Each row is a point on a landscape with many peaks, with its height.
A climber steps from a point to the highest of its 2 nearest points, and stops where none of them is higher. Distance is the straight distance between rows; heights are no part of it.
Lun: [ 47  25  27   2 -50  37 -13  -8   7 -18  18  17   2  32  24   4  31  75
  22 -18  -4  -3 -15 -10  15  44]  (h 332)
povok: [ 27 -37  32   9  14  -5 -39  15 -63   4  21 -28 -22  -9 -18 -28  -4 -13
 -24  36  -8  42  33 -20  -4  13]  (h 319)
Tadom: [ 20 -26   6  19  18  16   7  20 -39  23   8  26 -14  18  20  -2  29  41
  27 -22  -6   6   7  17  18 -29]  (h 181)
tigu: [-16 -12   1  10  14   2  32 -20 -25  10  -6  -2  -2 -45  41  35  -3 -67
   8  -1   0  38  -4  47   3  26]  (h 127)
Tozo: [ 24   9  29  -8 -59  18 -39 -16  25 -17  28  19  -3 -15  19  34   7  37
  21  -8  -2  22  -2  27   0  20]  (h 330)
lutip: [-16  39  32   7 -38  15 -17  16  39 -51   8  10   6  21  -4   0  15  28
   6  -3  -1  -5  -4 -20   6   4]  (h 311)
Dedek: [  4   2  34  -1 -21  11 -33  19   9 -45  31 -34  -8  46  -7   0  35 -14
 -16  37   0  28  -1 -42 -20  25]  (h 372)
Soseb: [-14  -2 -10 -14 -12   0  34 -15  30  14  15  -4  29 -38  36  67  -4 -49
  10  -3  14  11 -20  22  -9  38]  (h 194)
nered: [ 29   1  18   5  17  12 -14  25 -47 -50  28 -45  -7  31  -2 -33  29  10
 -50  44  -9  16  -3 -68   3  21]  (h 297)
sog: [  9  17   0   5 -56  21 -11  -2  22  -8   4  31  16 -14  25  45 -11  22
  21 -33   2   8 -33  71  -3  28]  (h 445)
Mirep: [ 24 -25 -12 -25  11  -8  59 -18   6  62 -46 -11  -2 -37  57  48  -5 -29
  11  -5  17   0 -41  34  17  14]  (h 117)
Tuzit: [  7 -66   9  12  45   0  -7   0 -35  68  -8   9 -30 -65  28  -4 -29 -25
  -6   5 -32  41  13  26  29   3]  (h 124)
dasod: [ 15 -45  29  15  37   2 -23  15 -49  59   1   9 -34 -55  14 -21 -15 -35
 -10  26 -16  42  27  23  23  -4]  (h 109)
Ropo: [-17 -36   0  26  33 -30  -1 -25 -30   1 -19 -16 -20 -63  10   8 -30 -44
  12  17  -6  61  11  -2  14  17]  (h 219)
sos: [  4   6 -26  -8 -23 -12 -29  -8  -5  -4   4 -25 -11  35 -50 -19  -1   7
 -38   5  10  -8  -6 -17 -31 -27]  (h 171)
mep: [-11 -37   2  11  39 -17  22 -25 -28  28 -25 -18 -12 -80  29  19 -35 -54
  -5  15 -13  43  -3   7  21  25]  (h 190)
rodi: [  5 -67   0   7  30 -28  23 -20 -16  78 -17  -3 -34 -59  20   0 -13 -30
   3   7 -18  28  -5  13  41   2]  (h 147)
kire: [-36  14 -41  30  29   4 -17  14  -1 -64  -4 -21  -6  15 -56 -57  -7  18
 -29  19  -1 -11 -18 -31 -29 -18]  (h 323)
Nazu: [-13  -1  20  18 -18   8 -19   2   4 -19  29  -7   1   9   6  16  18 -35
   4  -3 -11  25  41   0  -7  32]  (h 440)
gono: [ -1 -44  12  19  19 -19 -30   0 -51 -13  -2 -33  -7 -10 -21  -7 -20   3
 -14  17  -8  39  12 -11 -17 -14]  (h 296)
nonav: [-22  28 -22  21  -5  18  41 -15 -17 -33   3  35   3  -2   7 -12   3  14
   8 -37  -2 -15  14  -1  11  -1]  (h 266)
lik: [ 14 -15  29 -18 -50  -1  -5 -10  12  38  46  18  -2 -18   5  22   2  -2
   0 -21 -17  13  25  23  13  24]  (h 20)
Davo: [-13 -14   0 -18 -12 -34   9 -19  24  30 -19 -17  20 -21   8  45 -19 -43
 -13  19  18   4 -19   3  -3  -7]  (h 285)
teg: [  6 -43   6 -14  16  -6  24 -15 -19  51 -11   0  -1 -34  41  31 -17 -37
 -11  -4 -16  -9  17  39  14  16]  (h 263)
Koguv: [ -5  -6 -13 -20  35  14  11  -3 -10  55 -35  19  15   0  -4  -1 -21   7
  -3 -20  -8 -53 -21  27  -6 -32]  (h 539)
zes: [ 15 -29  15  33  23 -20 -19  -7 -44  -3  -6 -26 -19 -28   4   6  -4 -24
  20  22   6  74  30 -15   9  16]  (h 250)
rimib: [-28  69 -13 -25  -8  11 -26   6  74 -23   3  21  25  -1 -40 -12 -17   3
  24  -5   3 -31 -19   5 -20   7]  (h 328)
gavi: [-27 -16 -38  -4  33 -27   2 -16  10 -19   6 -50  19 -24 -22 -11 -19 -18
 -30  26  -1 -34 -11  -5 -43 -18]  (h 248)
Fen: [  3  23   9 -40  -6  14   8  12  39  56 -21  30  13  -8   8   8 -12  24
  12 -28  -7 -47 -38  50   4 -27]  (h 392)
Gid: [ 23 -24  35   0 -25 -20 -17  11 -15  29  22 -14 -15   5  -3  -3  21   1
  -1  11  -6  22  26   1  13 -12]  (h 373)
Kalef: [-31  11 -34 -13  21   3  42  -5  34 -15  19  -1  39 -23  12  31  -2 -26
   8 -12   6 -39  -7  -5 -26  12]  (h 267)
Viba: [ -1  -4   7   2  -6   9 -27   8  30 -51  33 -18 -10  51 -11  15  37 -13
  24  20  12  40  -5 -35 -40  22]  (h 352)
tof: [ 13  51  -3 -12 -13  16  -8   9  13  24 -17  38  -3  28 -49 -57  -4  46
  16 -15   5 -27 -11 -21  23 -20]  (h 384)
fezor: [ 20  51  -3  -1  -1  12  -9  21  11 -45 -26 -19  -8  63 -54 -67   3  38
 -12  18  27 -13 -27 -66   5  14]  (h 287)
Zedi: [ 12  46  -7 -15  -6   8 -28  11   4 -33  -8 -10  -3  55 -52 -36   5  23
   5   3  22 -10 -11 -37 -24  -7]  (h 306)
Lede: [ 21   1  36  12 -24  34  -6   4 -40  12  28  18 -12  12  21  -1  33  -2
   8  -4 -14  17  36  16  17  29]  (h 510)
kogel: [-43  -4 -47   3  49  -7  12   4  47 -26  17  15  20   6 -26  -2   3 -26
  20   7  -3 -28 -10 -10 -51  -1]  (h 214)
Ralid: [ 16 -10  -9 -10 -24   6  10  -9   5  44   8  38  -8   9  23  17   8  32
  32 -31   1 -18  -7  54   5 -13]  (h 541)
Vas: [ -4  10 -22 -22  58  21  35   7 -17  25 -44   8  28 -25   6  -1 -34  11
  -7 -28 -13 -63 -20  16  -5 -13]  (h 477)
vugo: [ 29 -40   2  22  14   0   3  14 -17  51 -11  17 -24  12  36  19  29  18
  41 -17   8  38  -1  44  27 -18]  (h 203)
Sibuk: [-14 -14   2   6  -9 -44   6 -18  19  18 -29 -10  -7 -26  17  38 -11 -56
   1  19  12  35   1   9  23   4]  (h 349)
Bamud: [ 12 -60  12   3  16 -23   6  -9 -39  38  -6  10 -13  -6  -1  13  -8   5
  21  -9   2  25  12  19   5 -14]  (h 471)
fadi: [-19  54   0 -16  -4  11   5  13  25  -7 -25  24  21   2   1  10  -8   1
  13 -19   6 -31 -16  34  -4 -21]  (h 199)
vefe: [-37  24 -30  25  16   2  14   0  27 -69 -21  20 -10  23 -29 -55  -6   8
   0  13  15 -16   7 -44   3  -4]  (h 289)
Pitu: [ 23  -1  33   5 -47 -15 -43 -17  22  10  11 -28 -17   3   1  18  18 -18
   9  21  10  59  15 -15   5  18]  (h 324)
nika: [ 12 -14  27 -17 -57  15 -14  -2  13  28  45  38  -9   1   1  11  12  31
  -1 -26 -23   2   9   3  19  10]  (h 7)
segas: [  6   6  15   9   8   5   1  28 -10 -77  11 -30  -9  56 -15 -35  26  19
 -28  33   5   1 -11 -74   0  22]  (h 309)
peka: [ -8   8  -4   6  -7  16   9   7  19 -75  31   4 -25  46  -2 -24  25   7
   7   7   2   3  26 -56  -4  40]  (h 310)
raka: [  5  -7 -27  -8  43 -14  14 -22 -21  35 -43   0   5 -31   9  21 -26  -9
  20 -15  15   7 -19  30 -13 -36]  (h 355)
luses: [  7 -25  -7  -1  23  -7  16 -12 -39  30 -19  21   1  -3   1  18  -9  13
  30 -29   9   4  -7  36 -13 -26]  (h 411)
Donos: [ 14 -11  25  17 -24 -30 -33  -5   3   6   3 -40 -23  -4  -5   1  15 -42
   0  39  11  58  28 -16  14  18]  (h 292)
Kalu: [  4  32   5   5 -33  24   8   4  16 -66  38  15  -9  33  -2  -8  29  26
  12 -11   9  18  12 -56   6  41]  (h 327)
Giba: [-25  13 -61 -14  43 -16   4  -4  25 -14   2 -27  29 -17 -32 -19 -23 -15
 -20  19   8 -57  -9 -13 -40 -10]  (h 229)
felom: [  8 -14  11  21  15  -4  19  -6 -34  43 -19   8 -28 -55  31  12  -4 -64
   8  -1  -1  61  14  45  34  29]  (h 96)
Didi: [-25  -6 -19   1  34 -21  10 -24  34  11 -23 -44  30 -20   1  24 -19 -36
   6  -4   4 -23  -4   9 -32   6]  (h 386)
guzo: [ 12 -50  -9  26  -2 -24 -33  10 -36  37   8 -26 -18  -7 -17 -16   1   3
 -52  33 -13  18  15   9  12 -34]  (h 663)
mus: [-26  27 -31   1   1   9  46 -13  12 -26  11  17  21 -15  18  15   0  -8
  10 -34  -1 -33   4  21  -9  13]  (h 304)
Nof: [-23  54 -19  -7  32   9  27  21   8 -18 -39  24  20  -6  -1 -11 -18  -3
  10 -26   3 -38  -6  27   2 -21]  (h 182)
depo: [ -2 -43  20  -2  -6 -38   0 -31  -7  43  -5 -35 -11 -34  -3   0 -13 -48
 -19  23 -10  14  20   6  12  14]  (h 218)
Nofe: [ -6  10   7 -30 -28   4  14 -30 -14 -15  17  11 -15  25 -24 -18   4  15
   5 -22   2 -20   0 -10 -24  -8]  (h 231)
tavam: [-20 -35  -5   1  20 -19  -9  -7 -35  -4  21 -27  -2 -48  -1  -3 -21 -45
 -36  38 -11  23  14   1 -14 -10]  (h 299)
minu: [-14  61 -19 -31  30   4  14  19  14  25 -24   3  44 -15 -44 -27 -30 -11
  -7  -3  -2 -59 -22   5   3 -13]  (h 155)
mibe: [  3 -51   4 -15   1 -37   7 -25  -7  49  -2 -37   1 -25  -3   3 -18 -21
 -26  11 -10 -17   8   6  -3  -9]  (h 253)
zanep: [-14  12 -18 -22 -10   3  24 -16  46  12  13  -5  43 -27  15  57 -11 -25
  12 -14  16 -19 -23   9 -24  22]  (h 230)
Bofet: [ -2  38  -6 -39  -4  20  28   2  27  44 -19  51  16  -7  -5 -16 -18  27
   9 -26  -4 -64 -31  24  18 -13]  (h 353)
niri: [ 15 -27   1  23 -15 -36 -30 -15  -7  36 -29 -22 -15   7  -8  12   1 -14
  -8  23  12  39   3  -5  14 -28]  (h 476)
rata: [-10  29  -3 -16  -7  -8   1  -1  29  13 -24   5  19  -8  11  37 -10 -17
  16 -15  15  -3 -21  40 -12 -22]  (h 226)
Nisok: [-18 -15 -24   5  62 -12  30 -10  27   9 -40 -59  28 -50  20  32 -24 -42
   7  11  13 -11 -31  -1 -24   3]  (h 333)
rati: [ 12 -22  10   0 -20 -28  24  -7   6  45 -25   9 -16 -24  31  37  -2 -20
  24 -12   8  34  -8  53  28   9]  (h 523)
Gul: [  5  -4  -5   4   1   2  15   0 -15  13   0   8 -10 -13  38  13   4  -5
  -6 -25 -20 -10  33  36  14 -20]  (h 399)
kub: [-14   9 -36 -23  73  10  29  11 -15  -4 -29 -18  38 -46   7  13 -43  -7
  -3  -1   8 -45 -28   0 -25 -16]  (h 432)
Bur: [ 34   5 -22 -36   0   3  45 -11  29  64 -39   1  14 -30  45  46 -11  -8
  22 -24  24 -11 -54  56   0   9]  (h 152)
rigoz: [ 21 -29 -11 -14 -21 -10  20  -8  20  67  -3  32 -15 -12  35  36   6   5
  34 -26  15  18 -33  64  19  -9]  (h 674)
bilof: [ -9 -13  14 -25 -30 -24  -2 -15  13  17  13   4  14  -7  -2  40 -14 -25
  -5   6  10   7   2   8  -9  -1]  (h 244)
Logaz: [ 20  37  17  22 -12  26  -8   3 -12 -13 -15  -1  12  36  22  15  30  35
  38 -19   7   2  -7  20  -3  -1]  (h 238)
sama: [-22 -20 -15  -2  43  -6  12 -18 -18  -3 -21 -29   8 -52  31  20 -25 -34
 -15  13  -8   5 -17  19 -17 -34]  (h 367)
Mim: [ 25  26  26 -11 -57  22 -24  -8  20 -28  21  25  -1   9   4  11  10  62
  27 -21   3   1 -10  12   0  19]  (h 357)
reto: [-18  16  -6  -7  30  -6  -4 -18  -8   3 -26 -19  20   1 -38 -16 -20  -1
  17 -26  -4 -31  -1  14 -34 -11]  (h 537)
Gat: [  3 -26 -10 -23  29  -4  32  -5  -5  32 -26 -14  23 -26  33  41 -23 -20
 -15  -9   0 -35  -7  18  -6  -7]  (h 315)
bifet: [ -3 -63   7   6  27 -21 -12  26   4  62  -2   5 -20  14   1  -8  11  15
  10   2   0  -2 -12  30  18 -50]  (h 521)
Rase: [ -2 -28  -2  15  34  12   8  10 -47   4  -4  26 -15  -2   1 -26  -5  52
   8 -24 -21 -11   6   0  12 -40]  (h 168)
gira: [ 20  16  16  14 -20  11 -23  -8 -11   6 -13  -2   0  24  26  32  28   9
  29   3  17  33  -4  15  -2 -17]  (h 264)
Bet: [-52   2 -53  15  43  -1  -6   2  12 -55   6  -5   0   1 -46 -43 -14  -5
 -23  21 -10 -26 -21 -26 -42 -15]  (h 336)
motob: [-18  55   5  -3 -26  19 -29  11  65 -54   0  31  12  12 -21  -2 -10  35
  29 -12   6 -16 -11  -5  -7  19]  (h 301)
Mugo: [ 18  13  38   1  -8  30 -25  18  -6 -43  34 -24  -1  43  13  -7  39 -12
 -19  32 -11  18  17 -56   1  49]  (h 390)
Lus: [ -4 -12  -4  -8   4  -1  49  -7   2  26  -3  -7  15 -49  50  56  -7 -65
   1  -1  10  19 -11  35   8  47]  (h 159)
vuki: [ 42  -8  22  21 -23  36  -7   3 -39  20  17  20   2  39  35  20  41  29
  23  -8  -6  19   9  11  15  35]  (h 451)
foso: [ -4  -3   5  12 -18  20  15  11  -7  10  -5  49 -14  21  18  -9   7  24
 -16 -17 -18 -24  19  -1  44 -20]  (h 397)
fuz: [-10  25 -11 -11 -30   1 -19  27  48 -71  29  -1 -20  49 -39 -27  15  18
 -12  22  19   1 -21 -55 -18   6]  (h 498)
barot: [ 18 -30  14  11   7   9  12  13 -12  78 -11  24 -33 -38  42  10   6 -52
   1 -10 -12  46  14  54  43  21]  (h 74)
vede: [-15  13   0 -23 -40  -5   4  -3  27 -13  33  28  19  -8  -3  31  -8  -3
 -10 -13   0  -8   3  -4  -4  -4]  (h 210)
serir: [  9 -22 -14  16  -6 -25 -32  -4 -10  32 -21 -17  -3  13 -16   7  -5  -1
 -28  14   4   6   6   5  -4 -44]  (h 553)
surun: [  6 -16   9   8 -22 -35  -4 -19  12  44 -36   3 -19 -11  17  33  -5 -26
  15   4  11  41  -4  19  29 -14]  (h 428)
naz: [ 12  56  -2   4   6  17  -4  12  39 -62 -20  -6   3  59 -19 -46  17  37
  11  19  28  -7 -24 -78   3  29]  (h 274)
Vol: [ 12 -47   6   2  -7  10  18  10   6  89  15  34 -25 -23  40  24  14 -33
  11 -17  -9  32  -7  60  38  23]  (h 56)
nuf: [ 50  12  31  -1 -15  29   6   3  -5   5  18  18   2  44  41 -13  48  68
   9   6 -12 -13  -5 -35  39  26]  (h 307)
forok: [-18 -23 -12   2  42   1  17  -2 -40 -13 -16  13  11 -29  25  22 -36   1
  -3 -23 -18 -13  10  26 -10  -9]  (h 142)
Vizo: [  3 -16   1  27  10  -7 -22  28 -36 -49   6 -34  -3  25 -36 -29  -2  31
 -42  11  -8   1  15 -42  -7  -1]  (h 329)
gako: [ 26 -23  21   0 -38  14  -7  14   8  68  38  39 -18 -21  30  20  15  -9
  15 -16 -10  29  17  51  32  28]  (h 38)
sumez: [-19  46 -53 -26  42  -6   2   8  47   6  -2 -15  44 -17 -25  -2 -19 -35
   9  16  16 -46 -19  -3 -34  -6]  (h 202)
bovuz: [ 18  27  44   5 -23  34 -21  20  -8 -31  28  10  -1  27  26  -5  33  -2
  -9  27 -11   9  35 -34  22  50]  (h 415)
Naki: [-50  24 -50  10  39   4  21  -4  28 -46  -9  21   8   1 -47 -55 -23  -8
  -8   8   6 -36  -9 -41 -14  -1]  (h 313)
Zuron: [-27   2 -22   3  -9 -12  -2  23  19 -72  30  -2 -16  36 -39 -32  13  -1
 -24  27  11  -5  -1 -41 -19  -5]  (h 527)
saf: [-10 -20 -10  -2  12   7  13   5 -11  28 -12  24  -7  -3  24   2  -7   5
 -31 -17 -32 -38  16  16  23 -33]  (h 452)
fuf: [ 19 -23  37  -1  -9 -12 -19  21 -39  -6  30 -27 -15   9 -18 -22  15  -3
 -23  18  -9  16  38 -18   3   7]  (h 341)
gep: [  6 -56 -14 -15  50  12  30  -4 -26  53 -16 -10  11 -46  37  25 -32  -3
 -29  -6 -22 -25 -17   6   2 -19]  (h 361)
Veve: [ 30 -21  -1  20   6 -16 -20  33 -39  -7   7 -21  -2  28 -26 -26  13  52
 -29  12   0  -5  11 -31   9 -32]  (h 347)
tok: [ -9  43  -1  24  18  18   6   5 -14 -35 -22   2  11  20   0  -9  12  19
  42 -30   5 -10   5  27 -12  -4]  (h 217)
mapuf: [  5  23 -12 -17  -3  -9  29 -14  26  42 -34  -2  20 -28  22  44 -11 -23
  27 -27  24  11 -43  48  -7  -5]  (h 189)
Fiso: [-15   8 -26   1   8   2  35  -8  -2 -20  12   5   8 -26  44  27   2 -27
   5 -21  -7 -16  21  43  -4  12]  (h 343)
mefop: [ -1  35  -3  -4 -48  18  -4  -6  18 -26   9  43  17   4   2  26 -10  35
  30 -32  11 -12 -18  39  -9  27]  (h 395)
kodur: [-15  68 -29  -8   3  16   7 -10  20 -14 -21  28  11  14 -57 -54 -22   6
  16 -20  11 -26   5 -25   5  10]  (h 514)
menav: [-28  13 -33   3  29 -13   4  14 -18 -28 -18   8  17  -8 -34 -25 -29  11
 -30  10   2 -37  -6 -13  -7 -37]  (h 441)
bedu: [ 18  35   9 -11 -39  25  -5  -5  19 -54   8  18 -13  52 -10 -12  10  42
   2  -8  14   4  -4 -64   4  31]  (h 350)
dubup: [ 54   2  42   8 -32  25 -25  -5 -11  20  27  -9   6  28  28  23  42  28
  18   2  -6  36   5 -12  12  45]  (h 407)
feso: [-14  19 -15 -19 -12 -12   3  -5  27  24  -4 -18  31  -9 -20   2 -16  -5
 -39   0  -3 -54 -15   2 -13 -27]  (h 320)
fodu: [ 14  -8  11  -5  -4  10   0 -17 -45 -35  23  -2 -23  20   6 -12  17  14
  10  -6  -4   9  35 -15 -11   8]  (h 275)
reg: [ -6  70  -7   5 -11  11   0   5  51 -34 -34  20   3  26 -55 -72 -17  19
  18   4  29  -5  -2 -44  23  17]  (h 435)
bas: [ 55  -3  49  -2 -47   5 -44 -11  11  24  28 -10 -14   0  14  20  24   5
  19  14   6  62  16 -12  14  49]  (h 365)
gotu: [ 29 -12  23  24  -5  13  10  24 -31  32   3   7 -14 -10  39  19  31  -7
  21 -19  -5  46  12  49  28  -1]  (h 225)
Tup: [ -7 -11  -3  -3  11 -31   0 -34   3  12 -22 -33   6  -8  -9   8 -14 -13
  16 -15   6  -5  10  19 -24 -11]  (h 458)
vufof: [  0  57 -11 -12 -21   6   5  -2  28   1  -6  34   9   7 -34 -30  -8  37
  18 -33   8 -29   1 -10  13 -14]  (h 433)
Domim: [ 23 -56  33   2  -4 -22 -10   1 -24  55  12   1 -30  -1   1  -6  20  -5
  16  17   2  34  14  11  22 -13]  (h 413)
tutal: [  7  28  37  -6 -47  10 -36  14  16 -23   8 -13   5  37 -19  -4  20  32
 -12  12   4   3 -21 -29  -7 -12]  (h 331)
baza: [-17 -30   9  -3  24  -5   9  -2 -39  16   4 -13   2 -52  22   5 -17 -39
 -37  22 -24   4   4  16   1 -28]  (h 325)
nok: [-11 -24 -11   6  36  -3   0   6 -46 -13 -11  14   1 -26  -1 -11 -40  36
  -8 -18 -24 -15  12   2  -2 -33]  (h 156)
Nipa: [-27 -24 -19  -6  57  -4  13   4 -14 -13 -20 -37  25 -56  20  11 -45  -8
 -30  14 -16 -30 -21   8 -25 -24]  (h 400)
pobe: [  9  20  28  18 -29  29  10   9 -25 -24  19  28  -9  18  30  -6  25  12
   3  -3 -14  -1  36  -1  34  32]  (h 457)
zofel: [-26 -19   6  11 -14 -18 -22 -12  32 -12  18 -25  -1   6  -7  17   7 -49
   0  10  -4  25  25  -3 -21  21]  (h 389)
remo: [ 25 -15  22  25  18   5  -7  28 -42  18   4   2 -13 -22  32  11  14 -15
   7  -1  -9  42  39  24  26  -9]  (h 247)
Zoti: [  5 -25   9  26  17 -15 -18   4 -38  -5   1 -17  -5 -17   8  14  -1 -17
   1   6  -2  44  33  -1   3 -13]  (h 273)
repob: [-42  28 -15  17   2   8  34  -9  12 -59 -12  29  -2  10  -8 -30  -1   3
   5  -7   6 -23   9 -23   9  -1]  (h 269)
pufas: [ 49  -2  44   4  20  29  -3  19 -49   4  22  -1  11  27  31 -10  41  23
 -10  23 -16   7  18 -40  29  34]  (h 270)
gumud: [ -1 -16 -29  -2  49 -14  24 -32 -15  15 -45 -22   1 -54  36  29 -31 -23
  14  -8   5  12 -19  31 -10 -16]  (h 322)
busof: [ 18  10  30  19 -49  25  -8  11 -13   5  27  17  -1  -3  33  20  18 -11
  14 -11 -10  23  20  57  16  55]  (h 597)
besi: [-23 -29 -16  -1  17 -30   1 -26  -9 -14  21 -47  -3 -31 -16  -6 -11 -34
 -22  18  -4   6   5  -8 -33 -12]  (h 272)
kisa: [-10 -21  -6 -16  -8 -18   9 -15   0  33   4 -28  15  -9 -10  -1 -11  -6
 -45   6 -13 -45  -4   2  -9 -25]  (h 288)
fibam: [  3  38  17  24  13  14   8  11 -19 -39 -32  -1   3  31  -7 -35  14  44
  19 -10   3 -18   3 -19  12 -14]  (h 200)
ponu: [  9  11  14  18 -32  17  23   0  -6 -22  -8  43 -16  26  19 -24  11  42
   1  -9  -3 -15  31 -23  49  12]  (h 414)
rimo: [-11  51   5   7 -35  -2  -1   5  62 -49 -22  11  -5  23 -34 -54 -11  36
   1   5  21 -18  -2 -41  22   8]  (h 396)
dib: [ 13   9  25 -22 -39   9   1 -17 -15 -27  28   9 -25  32  -1 -13  21  25
  12 -10   0  -4  18 -14  -8   7]  (h 254)
rek: [-37  11 -29 -10   7  -4  19  -7  59 -25  31  12  22   0 -12  18   6 -21
  28 -11   4 -21  -9   0 -44  20]  (h 237)
seni: [  8 -45  21   3  -1 -34  12 -22  -8  76 -14   1 -31 -42   8   0  -6 -44
   6  12  -9  29  16  15  42  20]  (h 176)
dile: [ 49   5  28  -3  22  16   3  11 -50 -26  28 -29   1  29  17 -29  36  25
 -34  24 -14  10   2 -78  17  29]  (h 286)
depof: [-21 -18 -20  16  19  -4 -11   1 -34 -43  28 -15  -7 -26 -13 -23 -17   2
 -34   6 -25   7  28 -26 -12 -18]  (h 379)
Datot: [ -7 -15 -30   1  18 -26 -10   8 -41 -20   0  -9   2  -6 -44 -25 -27  28
 -41  13   3 -19  -2  -6 -19 -37]  (h 412)
ber: [ 22  -1   7   8 -18  -3 -14  27 -11   4   5  10   0  40 -18 -14  15  44
 -16  -3   1 -13  11 -31  20 -28]  (h 371)
puded: [ -7 -16  10 -35 -41 -20 -16 -12   0 -10  36  -2  -9  11 -19   6  -4 -29
 -30  19   4   3  15 -13 -18   4]  (h 209)
Morek: [ -3 -24  -9 -16 -34 -25 -17  -7 -10  -2  23 -29 -12  22 -44  -6  -3 -16
 -53  14   3   2   0 -13 -27 -10]  (h 188)
fum: [ -8  23   3   8 -14   6 -23 -17  16 -23  -2  -6   6  26  -2  24  20  -8
  35  -2  20  27  -2   7 -30  -7]  (h 298)
Bogig: [ -5  10  -9   9   2  -5  -4  21 -16  -1 -18  22   8  25 -33 -18  -8  28
 -20 -12   3 -26   4 -18  10 -38]  (h 403)
Kop: [-25  46 -18  -3  27  10  -3 -10   1 -18 -17  -7  16   7 -57 -45 -15  -1
  18 -24  -3 -27   2  -8 -26  -4]  (h 607)
numo: [-18  18  -2  13 -16  -5  -9  -5  38 -14  -3   2  13  -1  13  46   7 -22
  38 -10  21  32 -13  34 -19   5]  (h 265)
sani: [-31   2 -12  20  28 -10  -6   3  -2 -41   4 -19   8  -3  -6   0   8 -15
  12   1   0  10   7   1 -29 -27]  (h 460)
moduz: [-20  55 -13 -22 -21   0 -23  -3  50  -1  -5  -2  24   5 -40 -15 -16   2
  -8  -4   1 -36 -16   0 -19 -18]  (h 366)
Tato: [ 24  30   5   1 -24  18  -5   3  13   8 -22  20 -17  52 -35 -61   9  62
  -2  -4  10 -22 -15 -49  26 -17]  (h 348)
gos: [  2   0  -4  10  12  11  -7  -2 -23 -69  21 -15 -23  27   1 -24  16  12
   0   9  -7   4  36 -42 -11  14]  (h 294)
zez: [ 13  20  -4 -15 -20   5  -1  -3   7  23   1  37  -2  20 -10  -8   5  42
  26 -29   5 -24  -1  17   4 -26]  (h 469)
robu: [-14  38 -12 -26 -31 -10 -35   0  55 -28  16 -16   0  23 -51 -22  -7   6
  -7  10  12 -21 -20 -13 -38  -9]  (h 334)
Ganon: [ -7  -1  24  19 -25   4  -5  -5  -1   0  14  -2   0  -8  21  30  13 -41
  16  -6  -5  32  28  40   1  39]  (h 505)
bunuz: [ 23  -1  18  11 -57   6 -10   3  11  12   9  19  -2 -14  37  45   0   0
  22 -18   1  36  -8  72  16  37]  (h 513)
Rori: [  3 -57  -6  23  23 -13 -19  33 -31  39  10   1 -15  -1  -7 -19   4  29
 -26   6 -18   1   2   9  19 -54]  (h 579)
Keteg: [-12  26  -6  -1  -6  11 -21   0  20 -46  12  -8  -1  46 -27  -3  19   4
  24  -1  14   9  -5 -28 -41   3]  (h 326)
rora: [-52 -17 -41  12  39   0   8  -7  -9 -56  22  -6   7 -29 -18 -25 -27  -1
 -31   8 -23 -18  -2 -32 -32 -12]  (h 354)
Riv: [ 39  -5  19  -2  -3  23   3   3 -16   5   1  19 -15  60  15 -38  36  70
   0   9  -4 -21  -8 -54  33   0]  (h 290)
Vibek: [ 22  14  48 -12 -46  10 -34   5  10 -22  24   6  -6   7  31  24  22  11
  19  22   4  20  21  14   8  22]  (h 305)
laka: [  6 -14 -12 -27  16   5  17   1  21  74 -30  19   5  -5  25  27  -6  -3
   2 -22  -1 -26 -33  42   3 -34]  (h 456)
gutat: [ 18   3  42  -2 -32   2 -34  11  -5 -15  12 -31   2  45  -8   3  28  10
 -15  20   1  16  -2 -29  -7   2]  (h 351)
Dag: [ -5   6 -11  24  10   4   1  15 -21 -74 -11 -16 -17  39 -32 -56   1  33
 -34  24  12  -3  -6 -67   4   1]  (h 318)
padad: [ 18  11  14   0 -39  21  14  -9  -1 -39  -7  27 -22  49  -2 -31   9  39
 -12   2  14  -2  14 -66  34  25]  (h 378)
povak: [ 10 -56 -13 -13  39 -18  42  -8  11  87 -50  -8 -12 -34  34  28 -13 -19
   3  -6   3   3 -46  19  28 -14]  (h 83)
puzig: [-37  16 -28  -6  -3 -20   2  17  19 -43  11  10  15  13 -33 -10  -8  -7
 -27  18  14 -30  -4 -19 -16 -22]  (h 483)
bizo: [ -5 -59  -9  -5  36   4   8   9 -23  50  -5  15 -11 -22  30   6 -15   1
 -30  -7 -34 -26   6  24  15 -33]  (h 406)
Kova: [-29   8 -25 -18  -9 -26 -25  -5  56 -17  16 -28  10  19 -49  -5  -7 -24
 -16  26  14 -17 -27  -5 -53  -4]  (h 308)
Morab: [-34 -12 -21  23  26 -11  -9  23  16 -61  31 -15  -6  19 -26 -19  22 -12
   1  28  -3  10   3 -28 -37 -17]  (h 496)
tufiv: [-21  71 -25 -37  23  18   7  18  55  16 -10  -3  50 -20 -24   0 -21 -26
   7   3   4 -52 -32   6 -14   4]  (h 177)

Where does a climber stop that starts at each point below?
tufiv | Koguv
gos | Lede
Morek | rigoz
fezor | Lede
vede | rigoz
nok | Bamud
lutip | Lede
Ropo | Bamud
dasod | Bamud
Tuzit | moduz
